Points, in no order, along strands that fork and pass close to each other.
(in the rows, 128 means zero)
Points whose rows are less than 101 apart are linked; no others are. Some points are linked to none.
k618: [120 131 109 148 190 190 136  76 172 110 129 124  86 104  73 130 137 139
 156 113  54  90 152  83 138 113 157]
k691: [109 102  94 121 137 164 151 112 101 138  87 119 164  93  70 115  79  56
 119 158 137 131  85 176 117  96 101]
k889: [ 98 140 112 108  91 103 141 178 117 153  94 110 142 140 129 116  56 112
 124 182 185 142 131 187 120 153 145]
k961: [203 173 159 148 112 124 155 112  65 121 133 127 128 131 117  82 106 116
 112 124 113 106  94 102 135 132 154]
k248: [127 195 113 138  88 105 118 139 135 116 145 137 137 186 182  95 156 157
 160 120 142 109 124 147 187 165 110]
k222: [206 167 149 184 157 134 114 134 118 134 215 130 115 136 154 173 162 201
 146 115 162  98 125  78 151 178 173]
k563: [153  64 153 129 110  65 124 110 125 111 117 156 129 103 109 149 142 114
 122 127  99 160 114  94 112  70 113]
k768: [205 136 178 138 157 128 159 127  92 137 157 119  96  98 118 148 112 144
 116 118 105 110 123  58 117 134 207]
k373: [164 161 155 151  79  52 129 131 105 122 158 157 160 178 189  82 125 151
 127 151 192 150 100 131 141 154 139]
k320: [147 138 171 118 124 100 141 130 136 118 114 138  83 132 116 115 105 153
 141 127  63 103 180  70 142 113 171]
k850: [ 80 148 116 104 134 167 143 119 128 138  93 109 114 124 115  88 101 108
 122 128  95 117 136 146 128 134 129]
k32: [ 46 128 112  70 111 135 115 127 159 119  66 120 127 150 130 106 123 103
 134 132 105 162 144 169 128 126 111]
k311: [105 151 155 105  82  70 119 120 143 114  80 138 105 175 144  85 111 123
 145 144  93 136 147 122 148 126 129]
k25: [153 109 152 114 143 142 158 122  87 146 103 113 121  95  75 114  89  96
 105 123  98 123 115 106  98 103 165]
k643: [ 95 172 103 133 104 129  95 147 173 110 152 136 130 182 192 125 181 164
 156 107 141 111 144 151 171 167 100]
k148: [ 80 137  95 110 101 115 128 167 125 154 121 116 168 163 167 133 110 101
 127 143 212 159 104 199 123 158 104]
k756: [159 136 110 175 144 125  86 136 143  98 180 149 111 134 146 171 183 173
 161 105 137  99 154 109 150 122 105]
k727: [159  44 156 117 138  89 126 123 122 126 136 142 127  88 123 186 158 118
 112 114 123 156 139  89  93  72 130]
k690: [196 133 158 171 161 106 113 143 133 134 207 126 113 119 160 199 158 197
 141 121 171 110 146  63 115 152 192]
k537: [172 110 140 156 181 158 120 110 150 102 150 120  77  93  94 196 140 156
 150 101  92  89 157  64 128 105 175]
k786: [155 103 140 151 115  69  99 126 144  70 125 165 106 132 108 145 144 135
 167 131  90 129 157 101 130  72  90]
k456: [100 107 129 101 112  83 120 172 151 155 134 122 150 138 175 139 122 134
 102 130 186 164 139 155  95 151 125]
k678: [196 196 164 159 115 105 147 127  79 132 160 132 134 151 138  83 112 153
 118 138 142 106 102 103 141 163 166]
k416: [222 127 156 160 145 116 129 122  94 112 178 127 107  95 132 171 146 143
 140 109 128 125 103  61 128 123 180]
k195: [ 85  85 125  97 104  66 114 174 181 154 138 137 135 153 188 149 154 168
 112 118 193 165 173 128 104 144 118]
k932: [ 82 155  85 112 113 157 120 102 135 112 107 125 142 162 156 100 157  96
 141 109 119 142  98 178 163 136  83]
k298: [137 123 139 118 125 114 131 153 105 151 129 124 143 115 126 122 103 115
 100 128 163 135 103 134  95 132 136]
k656: [ 73 104  83 111 131 167 150  82 124 116  73 120 176 109  82 121  98  52
 128 162 121 162  91 194 129  92  78]
k10: [154 116 107 137 135 154 117 109 111 129 153 130 159 120 144 135 168 119
 123  99 130 127  87 143 139 124  98]
k973: [166 134 165 117 162 156 174 116 101 140 126 108  95  92  94 123  93 119
 109 111  85 103 124  79 118 127 194]
k385: [146 158 181 123 117 111 147 145 128 146 133 125 105 139 141 107 104 161
 122 138 104 108 171  84 128 150 182]
k712: [212 152 150 158 127 119 138 143  50 132 174 129 166 124 135 107 114 120
 103 143 180 134  60 123 106 146 150]
k7: [120  76 135 119 120  66 127 173 135 161 151 131 178 133 181 147 126 136
 102 140 217 181 128 134  79 142 126]
k539: [164 139 134 167 123 108 108 124 137  49 128 171  93 146 100 129 151 135
 177 130  74 118 158 104 154  88  86]
k438: [106 130  88 131 137 178 131 100 127 125 134 124 157 119 127 106 157 103
 122  96 118 134  93 164 144 129  87]
k305: [132 193 105 146 123 181 129 112 113 130 150 122 138 156 153  89 158 129
 129 101 127  97  86 155 177 167 104]
k226: [120 168  77 134  93 153 136 184  83 170 127 112 151 126 129 109  83 107
 128 198 210 122 107 193 131 175 137]
k156: [133 117  69 130 129 180 147 131  78 156 118 124 172  81  86 122  91  73
 118 164 172 120  70 185 128 121 103]
k213: [130 184  91 176 161 184  89 122 174  89 162 129 102 155 125 141 177 174
 165 101 105  85 160 136 177 141  89]
k123: [ 94  97 122 131 107  86  93 131 173  79 107 165 108 143 133 151 167 138
 169 138  96 150 176 118 133  83  84]
k405: [138 143 137 136 106 143 158 113  73 132  81 117 126 119  92  85  64  77
 111 157 118 111 107 147 130 124 132]
k772: [ 82  99 157  75 106  93 129 147 152 142  67 120 115 121 112 120  88 125
 106 144 110 144 161 117  97 117 142]
k945: [135  91 107 156 200 182 114 112 171 100 149 128  82  82  92 208 167 143
 156 107  99 101 176  80 113  86 141]
k185: [180 143 140 154 182 180 143  96 150 128 153 111  76 101  98 169 130 151
 143  99  71  78 137  67 145 135 195]
k445: [138 181 131 144  75  91 119 122 120 104 126 149 138 182 174  85 149 121
 148 117 135 133  96 150 178 147  96]
k363: [ 59 151  89 105 144 183 113 118 189 122 106 116 112 144 140 113 170 146
 152 109  93 127 151 146 151 146 108]
k109: [ 91 121 149 108 106 113 143  85 116 108  54 125 129 128  79  94  81  76
 127 162  85 156 116 151 117  91 106]
k321: [106 138 136 127 161 163 132  97 163 105 104 133  86 119  86 101 128 134
 154 128  36 109 163  84 131 110 143]
k26: [180 204 159 164 101  92 136 143  86 130 185 142 153 166 185  66 124 162
 123 153 183 125  94 123 140 174 155]
k243: [142 170 128 134 123 163 159  86  87 126  98 122 120 129 106  65 111  96
 114 128  91 101  96 135 157 129 125]
k640: [138 122 162 117 111  88 143 105 122 113  97 142 100 124 102  98 108 125
 137 132  61 127 141  94 132 100 141]
k78: [134  74 113 150 179 157 109 126 153 116 162 136  93  89 130 223 188 150
 141 102 125 117 169  91 114  93 121]
k205: [144 107 137 138  83  78 117  88 109  98 121 140 154 145 133 112 131  89
 115 123 118 172  73 153 138 100  64]
k719: [202 149 145 158 126 125 140 108  56 123 157 133 151 122 121 103 118 104
 108 123 136 120  56 118 124 122 137]
k544: [117 101 157 107 155 133 130 150 170 158 132 116  83 113 117 155 134 177
 126 117  95 106 192  76 112 142 171]
k336: [125 186  88 166 142 186 108 103 154 105 162 136 121 153 138 104 174 153
 153  98 101  84 111 142 191 159 103]
k168: [119 145 114 153 137 120  89 121 171  51 110 161  84 157  99 110 153 145
 194 144  70 135 175 119 154  93  87]
k466: [168 118 122 164 142 135 104 117 128  99 157 152 116 118 130 153 171 146
 154 110 106 107 126  99 150 107 115]
k167: [140 143 125 142  70  58 120 132 127 118 163 151 172 183 204 105 154 134
 128 125 196 151  91 154 146 150  95]
k31: [134 119 141 115 126 138 165 119  74 145  73 118 130  93  55 107  52  81
 112 167 116 118 106 138 103 104 143]
k371: [186 172 135 177 147 151 112 126 121 128 196 129 117 136 143 140 160 180
 136 105 126  76 124  90 162 166 150]
k154: [152  43 148 106 151 112 145 114 109 131 113 131 144  70  93 174 123  91
  97 119 131 164 112 112  77  75 136]
k308: [ 61  80 130  79 166 146 121 121 189 136  86 125 106 104 103 141 149 145
 128 126  80 134 185 108 104 107 134]
k739: [ 79 119 158  71 124 127 152 159 128 166  71 104 110 122 100 107  60 116
 114 160 123 128 172 134  98 136 164]
k458: [141 151 128 142 151 175 150  87 111 118 133 126 116 121 107  93 136 121
 127 105  80  98 107 106 149 121 136]
k651: [142 133 142 133 138 129 122 152 134 157 173 114 124 131 164 135 141 177
 119 108 155 118 141  99 113 168 164]
k201: [ 66 127  98  88 114 115 123 169 162 165 111 115 155 151 164 134 124 118
 114 130 191 158 140 181 121 158 123]
k37: [129 157 127 120 127 152 137 147  97 160 145 113 137 128 138 106 111 137
 105 119 152 114 115 144 130 162 134]
k202: [100 178  85 124  85 154 137 124  89 132  84 111 150 155 138  91  94  80
 132 154 157 123  87 202 161 151 105]
k11: [ 67  86 116  85 169 165 140 110 166 142  87 114 135  88  95 129 131 112
 114 119  98 145 147 132  98 108 133]
k318: [148 154  87 142 122 163 141 163  64 166 146 114 165  96 109 115  97  94
 116 179 192 122  80 182 120 151 126]
k715: [ 75  72 109  92 147 156 131 125 151 141 103 120 148  95 117 149 142 103
 103 116 132 154 133 160  99  96 105]
k451: [ 70  97 135  87 104  99 112 118 152 120  80 130 141 141 134 133 113 105
 120 131 126 165 135 164 118 114  94]
k588: [130  50 130 107 147 134 147 126  99 147 105 130 169  70  73 159  89  77
  92 145 147 160 101 148  86  79 115]
k422: [126 135 108 128  92  80 117 143 123 138 143 129 172 171 183 119 127 115
 116 130 203 162  92 167 130 156  98]
k487: [105  58 113 103 126 119 130 143 135 152 126 123 175 110 140 165 130 104
  95 122 167 168 125 172  95 103  87]
k76: [127 147 121 131  65  79 117 109 113 104 113 136 149 181 163 107 131  97
 130 125 140 159  80 165 160 130  77]
k884: [142 176 123 167 152 171 118 110 159 100 142 137  85 153 106 117 136 157
 169 123  56  77 166  96 179 133 130]
k35: [197 136 120 158 154 141 139 154  56 155 188 121 182 100 132 139 120 117
 106 148 205 146  57 143  94 154 152]
k528: [116 144  95 152 125 137  84 135 169 112 174 142 127 152 171 160 184 177
 161  98 143 106 162 135 157 148  90]
k102: [ 93 103 110 114 126 114 111 132 175 113 117 145 116 132 137 138 168 147
 141 119  97 135 172 121 119 105  99]
k714: [138  73 145 136  93  70 123  93 120  91 101 150 143 116 106 135 127  91
 118 135  97 174  98 128 111  68  76]
k893: [ 87 112 136 100  96 108 144 134 110 130  53 123 126 124  88 115  54  82
 121 172 129 144 124 169 113 117 123]
k597: [ 97  79 131  93 173 157 139 140 150 161 114 110 125  79  95 153 121 135
  99 106 127 126 149 116  86 116 160]
k683: [106 189 120 111 105 159 140 157 108 155 120  94 133 154 147  92 102 124
 111 140 167 111 126 170 142 182 141]
k139: [154  82 128 140 128 116 126 128 113 136 166 141 145 116 152 149 171 117
 114 106 151 151 105 118 111 110 112]
k250: [209 118 143 186 162 113 114 120 106  81 175 146  97 111 117 189 160 148
 162 110 118 102 131  71 143  96 142]
k670: [ 76 110  90 109 113 142 126 106 117 120  90 120 169 135 117 126 109  58
 122 148 147 173  89 208 137 112  72]
k475: [168 168 136 157 170 196 161  75 130 135 144 115  96 123 104 115 124 133
 128 110  66  63 118  84 159 141 172]
k240: [118 217  98 137  88 166 149 159  73 150 124 101 141 160 143  82  83 107
 129 180 195  98 111 195 150 185 140]
k721: [120  70 144 105 161 128 123 143 156 148 129 123 106  88 114 173 147 155
 111 103 104 126 165  88  85 120 164]
k333: [166 137 165 144 148  98 125 155 136 151 198 127 117 126 168 154 144 200
 120 124 174 128 147  76  91 165 203]
k916: [102 116 149  99 123 107 145  98 131 121  66 128 112 127  95  94 104 101
 123 139  56 139 133 123 110  94 130]
k89: [120 140 134 142 134 114  99 159 185 145 181 125 102 147 164 166 158 216
 149 110 155  99 193  97 135 169 145]
k436: [114 160 138 122 131 125 107 160 163 163 165 119 121 150 179 131 147 195
 125 104 166 109 166 112 135 184 151]
k219: [113 155 173  96 113 115 156 163 118 167 107 109 113 130 130  89  67 137
 109 151 118 122 179 109 108 150 176]
k199: [ 81  57 108 101 153 159 147 113 132 138  93 122 172  77  86 156 108  75
 100 139 130 166 119 168  93  90  87]
k950: [ 63 147  88 102 101 142 128  97 127  92  71 123 143 172 134 103 125  66
 143 142 120 173  98 208 154 117  77]
k629: [ 95  84 126 113 117 100 104 161 171 137 136 132 117 135 160 153 164 164
 128 117 139 140 177 114 110 125 120]
k279: [105 101 149 102  91  73 121 137 120 129  89 125 142 126 120 126  74 100
 115 151 145 167 113 149 110 119 107]
k523: [167 182 121 153 135 172 122 124 107 144 180 124 137 141 155 110 156 155
 115 103 142  88  93 127 168 172 135]
k827: [140  70 132 132 121  94 129 149 116 151 158 134 168 120 158 161 143 124
  95 121 190 169 109 134  95 114 101]
k33: [ 63  67 150  69 128 105 121 149 172 149  78 123 121 114 122 148 128 129
 112 122 111 147 171 122  96 107 137]
k208: [ 96 127 118 129 146 139 111 111 174  78 103 151  87 137  92 110 147 147
 171 140  51 131 177 100 138  99 114]
k806: [119 119 126 129 163 146 107 146 182 155 161 113  96 122 136 180 156 188
 133 101 123  91 179  94 127 157 157]

Follow the links from the first point to the second, and from the first to the third. Name the last point that the two ways share.
k76; k226; k806 | k715
k320; k712; k563 | k715
k523; k195; k219 | k11
k279; k333; k563 | k11
k167; k539; k205 | k456
k308; k670; k712 | k827
k168; k148; k298 | k456
k678; k156; k371 | k827

A fork is a point with three links. Follow the links from the first point to the second and name the forks in between, in order.
k321; k320 | k456, k827, k715, k11
k456; k916 | k827, k715, k11
k950; k712 | k827, k456
k597; k786 | k11, k715, k827, k456

Name the points in between on the shortest way along the links from the first point to the second, in order.
k691; k436 | k656, k670, k950, k932, k438, k10, k139, k827, k487, k715, k11, k597, k721, k544, k806, k89
k201; k416 | k456, k7, k827, k487, k715, k199, k588, k154, k727, k563, k714, k205, k76, k445, k248, k643, k528, k756, k466, k250
k739; k26 | k772, k33, k308, k11, k715, k487, k827, k7, k456, k201, k148, k422, k167, k373
k78; k768 | k945, k537, k185, k475, k458, k243, k405, k31, k25, k973
k305; k640 | k523, k371, k222, k690, k333, k651, k436, k89, k806, k544, k721, k597, k11, k308, k33, k772, k739, k219, k385, k320
k208; k199 | k168, k539, k786, k123, k102, k629, k195, k456, k7, k827, k487, k715
